Each row is a point on a tangle of strands that fork and nearly touch. The rows are in no order.
Points whose rows are less than 21.5 apart are linked; no others are.
Q_452: [ 28 -10  -8   8  10  -2   4   3   7   6  -1   3  -9  -4]
Q_114: [-24  22  30  -2   8   4  -6   6 -16  13  -8  -6   9   5]
Q_299: [-27  25 -25 -30   2   5   8   0   9   4  12  11   2  27]
Q_796: [ 27  -2  12  -7  21   7   0  -1   1  23  -5  11 -20 -10]
Q_458: [ -3 -13  -7  -4 -11   0  -6  -5  -5 -18   5  -5   2   0]
Q_259: [  8   1  23  -5  20 -10  16  10   1  27 -17  11 -33  -7]
Q_383: [ 27  -5  -4   0  11  20 -16 -10   8   6   3  10  -5 -17]
Q_165: [-16  26  29  -5  10   9  -7  10 -15  17 -10  -5   9   3]
Q_225: [ 14 -10  -1  15   6  -7   5   1  -1   0  -6  -7  -8   2]
Q_860: [ 14 -10 -21  23  -6 -27  13  19  10 -11  -4   2   5   5]
Q_451: [ 11 -14  -4  10   0  -3  -1  -2  -3  -8  -2  -7  -3   1]
Q_548: [ 25 -11  -5   8   7   5  -4  -3   1   2   0   1  -9  -6]
Q_355: [ -3   8  -8 -15 -11  23 -15  -8   5 -11  10   8  20  -9]
Q_932: [ 16  -2  -3   0   0  24 -19  -9   5  -5   2   5   8 -13]
Q_497: [ 33  -8 -15  10   9 -10   9   9  15   6   1  11  -5  -6]
Q_491: [ 19  -1  19 -10  20  -6  14   7   4  25  -9  12 -28  -9]
Q_36: [  9   0  20   8  18  -6   8   3  -6  17 -14   0 -24   1]
Q_851: [  3  -6 -25  -9 -28  12 -16  -9   7 -23  12   8   2 -18]
Q_365: [-22  22 -27 -30  -2   9   5   1  11  -1  13  13   6  23]
Q_404: [-10   9  -7 -20  -9  18  -8  -5   4  -9  12   7  21   1]
Q_30: [-12  23   7 -21   1  16  -2   3   0   9   2  -5  23   7]
Q_298: [ 25  -1  16 -12  21   1   6   4   1  25  -7  12 -26 -10]
Q_920: [-12  24 -12 -29  -3  22   2   0  15  15   9  -3  20   4]
Q_689: [  0 -11 -27  -9 -32   8 -12  -7   2 -24  17   8  -2 -18]
Q_787: [-41   0  25   6   0 -15   5 -10 -16  -1   1  -8  -2  13]
Q_852: [ 0 -6  8 -1  0  7 -7 -5 -9 -7 -1 -7  5  2]
Q_749: [ 13  -6   2   0   3  16 -14  -7  -2  -2   0   2   2  -9]
Q_22: [  9  -3  14  14  15 -10  13   3  -3  11 -13  -3 -19   3]
Q_63: [-16  11 -12 -25 -11  16  -5  -4   7  -7  12  11  20   4]
Q_376: [-16  31  11 -19   5  15   0   9  -1  20  -1 -10  21   4]
Q_698: [-22  12  30   1   6   1  -5   0 -17   6  -8  -8   4   5]
Q_565: [-22  -8  17  29   1 -23  18  -3  -7   3  -9 -15 -15   9]
Q_906: [-26  -7  23  25   2 -19  14  -6 -12   4 -11 -15 -12   7]
Q_717: [ 30  -3   2  -2  13  16 -13 -10   6  11   1   9  -8 -15]
Q_61: [  4   5 -13  -9 -12  24 -20 -12  11 -14   9   8  15 -17]
Q_480: [  2 -17 -21   8 -18 -15   6   5   2 -19   3  -9  -3   0]
Q_776: [-11   8  12  -8   0  12  -8  -4  -9  -2   1  -2  17   6]
Q_161: [ 13  -9   6  14  12  -8   8   3  -3   7 -10  -4 -13   3]
Q_671: [  3  -1 -19  -8 -21  21 -18 -11   8 -20  12  11   9 -21]
Q_675: [-20   5  27   4   5  -3  -3  -3 -18   2  -8  -8   0   7]
Q_727: [ 12   1  -9  -3  -5  25 -21 -11   8 -10   7   8  12 -17]
Q_457: [ 33  -5 -22  12   6 -17   9  13  19   4   4  20   1  -6]
Q_855: [19 -8  2  4  8  9 -9 -5 -2  1 -3  0 -3 -5]
Q_8: [  3 -17 -27   0 -25  -9  -1   2   1 -22   8  -6  -5  -6]
Q_867: [  1 -16 -28  -3 -30  -1  -8  -2   2 -23  13   0  -3 -12]
Q_35: [  4 -12  -2   1  -5   3  -7  -5  -5 -11   1  -7   2   0]
Q_473: [-20  16 -19 -29  -8  12   0  -3   8  -5  14  14  12  15]
Q_904: [  5   1  24   3  21 -11  11   8  -2  24 -18   6 -33  -3]
Q_533: [-15 -17  -5  13  -9 -25  14   0  -5 -16   0 -16  -4   9]
Q_892: [ 31  -5 -29  15  -2 -16   5  14  19  -2   2  14   4  -5]
Q_208: [ 20  -7 -25  21  -8 -26   9  20  11  -9  -2   8   8   2]
Q_460: [ 27  -5   9  -2  17   9  -7  -4   1  14  -2   6 -14  -8]
Q_809: [ 27  -8 -28  18  -8 -17   5  14  15  -7   0   7   3  -4]
Q_514: [-18 -15   4  17  -5 -24  14  -4  -6  -9  -2 -18  -7  11]
Q_110: [  0 -16 -19  16 -13 -24  12   9   4 -16  -1 -13   1   5]
Q_477: [ -4 -16 -11  17  -9 -24  13   5   1 -14  -4 -14  -2   7]
Q_386: [-14  -4  19  11   4  -7   2  -5 -14  -2  -6 -12  -5   6]
Q_574: [-13  25  -2 -24   0  19  -2   2   7  10   7  -5  24   6]
Q_767: [-34  -6  26  15   0 -18   6  -9 -16   1  -2 -14  -7  10]
Q_428: [-16 -11   7  28  -3 -28  21   0  -2  -3  -7 -16  -6  12]
Q_612: [-47   6  21  -1   1 -16   5  -9 -17   2   6  -2   2  16]
Q_32: [ -8   1  10  -6   0   8  -9  -3 -10  -6   0  -4  11   2]
Q_622: [-11  17  11 -14   2  16  -7   0  -6   4  -1  -2  20   7]
Q_367: [-14  31  22 -12   9  14  -5  10  -9  19  -8  -6  15   4]

A fork is a point with three links, a tip a point with one. Leave the first point through the second and follow the links. Name the first fork or tip that comes.
Q_867 / Q_689 | Q_61
Q_259 / Q_904 | Q_35
Q_32 / Q_776 | Q_30
Q_457 / Q_892 | Q_860
Q_63 / Q_473 | Q_299

A fork is a point with three links. Follow the links from the first point to the second and name the forks in between, in order.
Q_367 / Q_574 | Q_30
Q_548 / Q_355 | Q_61
Q_32 / Q_451 | Q_35
